Each row is a point on a tangle of strands that fork, close into loops and nearly touch. The rows are in no order.
(in the rows, 128 means zero)
Two points are linked if the straight distance between their rows is under 64.8.
k_868: [104 131  68 145 156 117 170  98 187 133 149 102 102 131 136  99 118 137
 150 163 132  94 121]
k_691: [159 185 113 216 139 121 126  97  89  97 104  90 137 131 152  89  91 121
 203 151 121 115  73]
k_137: [110  92 102 107 157 106 164 110 177 132 152 147 146 117 143 150 143 129
  93 133 149 132 146]
k_57: [126 114 152 120 136  78 120 114  88  94  99 183 148 186 162 126 146 121
 127 146 154 153 115]
k_654: [127 161  72 171 160 103 160  79 154 117 131 114 141 132 154  88 124 137
 172 161 145  98  96]
k_471: [119  98 134  84 140 157 155 156 189 181 149 134 126  75 111 158 137 127
  68  95 140 135 172]
k_203: [145 158 120 166 148  85 135  67  94  98 106 165 164 151 182  91 135 120
 171 151 167 123  84]
k_115: [134  85 146 107 137 112 151 145 137 117 126 144 123 127 138 179 122 116
  65 121 130 163 154]
k_859: [122 140 106 137 140 117 137 107 141 127 138 108 151 115 136 113 143 133
 149 138 127 117 119]
k_74: [160 151 147 180 133  91 122  94  61  77  80 161 143 177 177 101 105 119
 180 150 151 139  72]
k_468: [118 152 119  95 108 177  99 111 154 192 169 120 155  61  88 100 169 158
 140 107 143  79 141]
k_895: [130 176  93 191 142 129 136 110 133 122 127  63 115 127 125  85  96 132
 192 156 108 102  95]
k_52: [113 117 115 124 132 153 146 155 169 150 154  80 107 100 103 132 105 131
 119 127 107 120 152]
k_169: [161 163 139 191 130 106 115 101  59  85  87 128 142 154 164 100 106 115
 190 145 133 137  72]
k_940: [131 113 167  73  98 195  89 168 122 194 145 169 119  79  87 153 179 135
  77  69 149 124 165]
k_814: [153  93 113 137 139  88 148 117 133  78 110 136 129 173 147 169  91 129
 102 144 139 150 104]
k_184: [126 166 111 149 136 120 126  94 122 130 132 110 161 106 141  94 150 126
 169 135 130 112 108]
k_475: [110 129  99 129 140 132 144 118 165 141 153 100 137 105 123 118 134 138
 138 139 123 111 133]
k_487: [120 149 138  82  98 175  79 114 127 192 163 168 152  75  95 116 206 153
 127  91 158  84 145]
k_418: [126 137 130 122 119 146 116 138 128 139 146  96 145  99 112 123 139 131
 142 116 112 124 132]
k_846: [149 102 127 154 133 127 140 163 136  98 115  84  89 141 114 179  72 121
  92 130  93 152 137]
k_973: [136 105 128 138 133 129 142 154 142 115 130  95 111 125 119 165 102 122
 102 129 105 146 139]
k_364: [106 155 103 113 121 172 127 126 166 179 166  84 132  79  93  92 130 149
 153 127 121  86 146]
k_968: [130 131 138 108 106 202 115 179 151 185 160  69 106  74  61 126 101 143
 116 101 113 116 162]
k_321: [111 111 153  93 123 111 117 132 106 125 127 171 150 137 144 139 166 118
 106 119 138 148 146]
k_192: [127 136 159  88  93 172  83 153 101 159 146 144 139  97 101 128 173 136
 122  88 126 121 144]
k_79: [132 136 190 140  91 121  82 190  35  88  73 142 119 184 124 134 125 118
 132 128  88 176 132]
k_354: [143 115 131 138 131  97 130 117 102  92 108 131 143 159 149 143 127 119
 132 142 133 147 104]
k_242: [163 135 139 170 121 104 116 121  77  78  88 110 131 174 145 136  98 119
 160 143 119 151  83]
k_508: [103 116 111  94 133 172 149 146 197 189 167 109 117  73  96 121 126 142
 108 116 133 103 166]
k_289: [134  84 177 100 124 102 131 159 101 103 105 167 114 152 142 178 124 112
  61 122 126 179 158]
k_988: [134 115 159 124 110 112 111 149  79 100 106 131 130 155 137 146 135 113
 122 128 112 160 126]
k_118: [ 94  98  95 118 147 146 177 136 204 156 155  93  57 115 115 123  94 119
 107 148 115 109 155]
k_479: [114  92 125  95 145 106 148 117 155 132 146 162 152 116 144 152 156 120
  87 120 150 141 148]
k_819: [149 129 185 149  87 123  88 183  38  83  77 118 111 178 119 145 112 110
 130 128  81 179 122]
k_464: [138 158  92 174 151 102 147  83 131 110 122 114 148 131 154  99 124 133
 172 154 141 111  88]
k_949: [ 92 180 155 115 133  93  93 105  87 136 106 225 180 155 164  83 191 128
 156 128 160 123 140]
k_454: [155 114 117 140 144  75 149  84 116  77 104 165 152 189 168 135 110 128
 135 150 167 142  85]
k_649: [126 104 107 153 138 147 156 156 169 118 128  66  36 147 105 152  52 115
 107 143  86 125 138]
k_906: [105 140 101 119 132 151 138 123 171 164 161  96 138  87 108 102 137 144
 146 131 122  98 142]
k_386: [128 135 131 104 108 192 109 157 149 185 165  86 127  71  74 117 126 147
 126 104 123 105 151]
k_698: [147  93 111 152 145 119 157 151 159  91 113 100  74 154 123 185  57 126
  80 137 102 146 135]
k_851: [122 116 116 135 136 137 144 149 157 132 143  86 113 110 112 144 107 130
 120 132 105 128 141]
k_129: [142 145 149 142 104 153 100 157  93 126 132  69 133 112 101 126 124 122
 154 112  89 138 121]
k_499: [139 111 163  77 104 197 100 168 139 197 148 144 120  68  80 152 161 136
  79  75 145 123 162]
k_721: [111 156 135  78 104 154  87 100 128 183 159 183 161  85 114 108 212 147
 134  96 157  87 140]
k_811: [105 101  96 136 145 144 168 145 186 136 147  86  58 128 113 137  82 122
 109 146 106 115 145]
k_351: [130  95 158 100 123 128 132 158 126 128 128 138 127 115 128 170 135 113
  76 108 120 161 156]
k_162: [158 137 145 160 136  81 126  96  71  76  81 177 148 193 175 110 110 124
 164 151 160 145  76]
k_145: [128 140 151 137 138  80 115 104  74  96  91 190 155 184 172 101 148 121
 152 147 158 145 107]
k_747: [137 172 139 131 101 170  91 138 106 157 149  70 144  86  93  90 137 140
 168 107 105 107 122]
k_813: [159 112 176 152  93 120 101 173  50  76  81 107 107 176 118 162  97 108
 113 132  81 178 117]
k_384: [146 156 106 175 151  95 141  80 108  98 110 132 156 142 167 102 124 126
 173 150 151 121  83]
k_104: [118 111 149 106 130  92 119 119  99 108 115 177 150 160 156 134 161 118
 116 134 146 152 130]
k_460: [115 122 160  69  97 173  83 158 114 180 145 190 134  96 100 145 191 139
  94  78 149 120 162]
k_964: [129 107 151 107 117 134 123 155 121 130 135 123 135 112 123 155 137 118
 101 111 114 149 145]
k_977: [131 133 162 124 104 129  99 153  73 113 111 126 134 142 128 132 146 116
 137 116 104 154 127]
k_790: [108 102 123  86 138 128 143 117 169 156 158 159 158  91 132 143 166 128
  96 111 147 126 154]
k_865: [119 120 175  92  96 144  93 176  84 132 119 162 130 132 121 145 156 120
 103  98 113 153 156]
k_514: [120 158 150 139 142  80 112  94  74 108  97 202 163 172 178  88 162 119
 163 147 165 134 113]
k_839: [148 183 107 202 140 124 128 101 108 110 114  80 136 123 140  86 103 126
 197 150 114 111  86]
k_208: [132 105 167 119 117  97 111 149  76  92  96 160 129 175 144 148 135 116
 109 135 124 169 132]
k_699: [126 119  88 166 136 137 149 132 161 108 129  60  49 160 109 122  59 121
 148 157  91 110 109]
k_830: [158  89  92 147 145 103 165 129 169  67 106 129  84 188 138 187  40 132
  86 137 116 141 113]
k_801: [122 110 168  81 105 149 108 165 108 146 132 163 131 110 120 152 161 122
  88  91 125 148 159]
k_164: [126 106 139  81 128 178 141 162 183 192 152 123 121  66  96 153 135 132
  71  88 140 127 171]
k_707: [ 95 104 105 104 145 158 176 148 209 177 159 101  78  93 108 127 104 124
  97 131 125 112 167]
k_630: [143 173 148 141  96 166  87 148  87 139 139  65 140  99  94  99 130 130
 172 108  95 122 116]
k_168: [133 115 153  88 108 179 107 161 137 174 152 125 130  75  94 143 149 133
  98  86 127 126 155]
k_31: [101 104 107 104 146 148 163 143 199 168 160 117 115  86 113 139 124 130
  95 121 131 117 164]
k_642: [162 149 168 182 113 104 100 131  35  73  64 136 127 188 155 118  99 113
 180 145 118 156  79]
k_548: [140 100 113 141 142  98 146 121 131  95 118 123 129 154 142 158 109 127
 116 145 131 145 112]
k_944: [163 179 127 207 136 114 122  94  74  91  95 112 146 137 162  93 101 116
 198 147 130 124  70]
k_915: [141  78 161 103 139 107 152 151 129 112 112 152 112 133 140 194 114 112
  45 118 129 173 161]
k_212: [ 95  92  83 116 163 119 185 120 209 146 157 129 104 116 132 136 121 133
  96 145 141 114 151]
k_368: [124 167  91 187 136 137 138 118 139 123 130  49  86 138 112  86  80 129
 188 160  98 101 101]
k_987: [148  94  94 154 146 121 162 142 172  83 113 106  55 172 125 182  41 126
  88 139 103 135 125]
k_193: [132 102  87 161 139 135 156 135 173  98 126  77  34 169 116 144  47 118
 122 150  91 116 114]
k_6: [127 145  89 181 135 138 141 129 146 110 126  49  68 156 110 107  67 125
 173 157  92 107 101]
k_77: [113 167 105 114 127 138 120  87 157 165 159 126 170  77 123  84 174 143
 158 122 139  88 129]
k_794: [168  96 119 153 129 101 140 137 125  64  96 114 104 180 131 186  58 125
  99 139 110 155 109]
k_430: [172 145 153 187 115 112 106 126  50  71  73 114 126 179 145 128  88 116
 177 143 113 155  73]
k_216: [121 167 119 126 125 130 117  96 126 146 141 124 167  93 133  90 169 130
 162 122 133 103 119]
k_295: [115 148 119 112 110 189 116 149 155 181 165  72 124  77  75 100 117 148
 144 118 117  96 150]
k_287: [106  93  79 113 169  95 178  94 193 130 157 154 142 126 149 142 142 135
  96 147 160 124 141]
k_87: [133 132 104 139 158  75 151  62 126 107 122 171 171 154 175 109 152 127
 143 151 175 125  98]
k_447: [140 151 106 155 160  77 151  50 115 106 117 177 173 149 185  90 147 123
 158 153 181 117  90]
k_925: [119 116 129  89 124 190 136 164 183 200 159 105 116  64  84 134 124 142
  93 101 134 112 170]
k_7: [125 117 157  84 102 161 105 155 123 158 147 143 139  92 108 143 163 129
 103  89 125 132 150]
k_733: [ 97 135  93 105 138 145 147 108 190 174 170 118 145  81 114 102 149 149
 135 130 136  90 149]
k_23: [ 97  91  84 124 161 124 185 127 210 142 151 118  76 126 130 137 104 127
  98 151 131 115 149]
k_667: [109 119  74 147 149 122 166 115 182 123 144  92  84 139 127 115 100 135
 139 159 120 102 119]
k_561: [104 173 157 137 145  81 101  99  76 122  93 222 174 169 177  77 174 123
 162 144 165 128 127]
k_725: [100 158 134  82 114 133  96  93 125 169 151 196 170 102 131 105 212 137
 136 100 160  95 138]
k_877: [ 94 103  73 113 164 113 180 100 206 148 166 139 126 111 138 124 142 138
 112 148 149 107 149]
k_485: [112 105 106 144 135 153 158 150 174 133 143  59  35 135 101 133  62 113
 117 147  91 116 141]
k_696: [133  91 178 106 119  97 117 161  85  95  96 171 118 171 141 164 129 113
  76 130 121 176 151]
k_138: [112 156  71 158 155 116 159  89 168 135 142  97 124 119 137  85 126 139
 167 159 131  92 115]
k_615: [136 132 136 141 116 139 116 150 114 121 134  79 130 117 111 134 120 123
 138 120  98 139 126]
k_626: [159 118 133 155 127  96 126 120  93  74  93 124 133 175 147 148  98 122
 141 144 128 152  88]
k_584: [130 156 183 148  97 118  80 172  34  98  74 145 133 177 134 114 135 120
 159 130  99 166 123]
k_886: [145 153 178 169 106 110  89 154  29  83  64 143 127 187 144 112 118 116
 170 141 105 165 100]
k_531: [115 145 152  84  97 156  84 134 105 162 144 166 149 103 113 119 189 137
 130  92 135 112 144]
k_90: [127 156 130 123 112 159 105 133 126 151 152  86 149  89 102 105 143 138
 157 113 109 111 128]
k_271: [103 164 132  98 123 112 105  86 115 150 137 191 175 116 149  94 203 126
 148 113 154 109 131]
k_550: [142 116 110 132 155  70 152  72 124  91 114 174 162 178 173 123 130 129
 135 154 176 137  91]
k_270: [158  92 101 141 144  94 159 123 152  71 108 132 110 180 141 181  63 131
  93 144 130 145 110]
k_27: [165  94 144 147 120 109 130 150 105  74  97 109 105 166 127 186  78 119
  90 135 101 168 120]
k_902: [108  93 118  96 148 139 165 141 194 165 155 132 127  87 123 154 134 128
  78 111 139 131 167]
k_715: [169 100 167 149 103 118 116 165  75  72  87 104  96 167 119 184  80 111
  91 129  84 178 124]
k_237: [104 109 111  87 138 139 145 117 185 171 167 148 154  79 121 134 163 138
 103 112 147 111 157]
k_796: [124 131 175 108  90 141  88 176  67 121 113 143 130 140 118 137 151 120
 122 104 101 156 143]
k_21: [ 99 174 142 105 128 102 100  92 100 144 122 207 176 133 158  87 200 124
 153 119 158 114 134]
k_876: [ 97 120  96  94 144 135 152 102 196 174 173 143 156  79 121 116 167 145
 117 121 149  99 155]
k_885: [125 147 132  87 102 178  88 117 140 192 166 139 152  63  89 112 186 155
 134  98 151  84 141]
k_708: [104 144 158  75  94 160  70 147 102 174 139 202 146 114 107 130 200 148
 116  85 150 111 159]
k_732: [163 124 128 156 137  81 138  90  97  73  89 158 148 190 167 127  99 127
 154 149 157 143  73]
k_125: [116 173 108 111 116 160 111  99 159 182 165 111 161  66 102  81 164 153
 156 120 137  76 133]

How many points has the smallest loop of links through each point below? Write none if it is on no loop.
k_925 | 6
k_642 | 16
k_168 | 8
k_630 | 6
k_468 | none

A piece is all that can be reached along the links. How many separate loops has the piece of each point below (a circle has one, a figure eight two, a Y none), and how many tips (points with one link)?
k_796 | loops 1, tips 1
k_906 | loops 1, tips 3
k_715 | loops 1, tips 1
k_615 | loops 1, tips 0

A fork is a point with three links, a tip a point with one. Leave the first point through the second and follow the links. Name the first fork or tip that comes.
k_162; k_74 | k_118
k_732; k_454 | k_667
k_721; k_725 | k_321
k_208; k_988 | k_7

Name the points in between on the shortest way along the links from the first point to the second, in order.
k_471; k_877 | k_902, k_31, k_707, k_118, k_23, k_212
k_27; k_642 | k_715, k_813, k_819, k_79, k_584, k_886
k_271; k_216 | k_725, k_721, k_487, k_885, k_468, k_125, k_77
k_193; k_707 | k_649, k_485, k_811, k_118
k_732; k_667 | k_454, k_550, k_87, k_447, k_203, k_384, k_464, k_654, k_138, k_868
k_813; k_52 | k_715, k_27, k_794, k_270, k_830, k_987, k_698, k_846, k_973, k_851
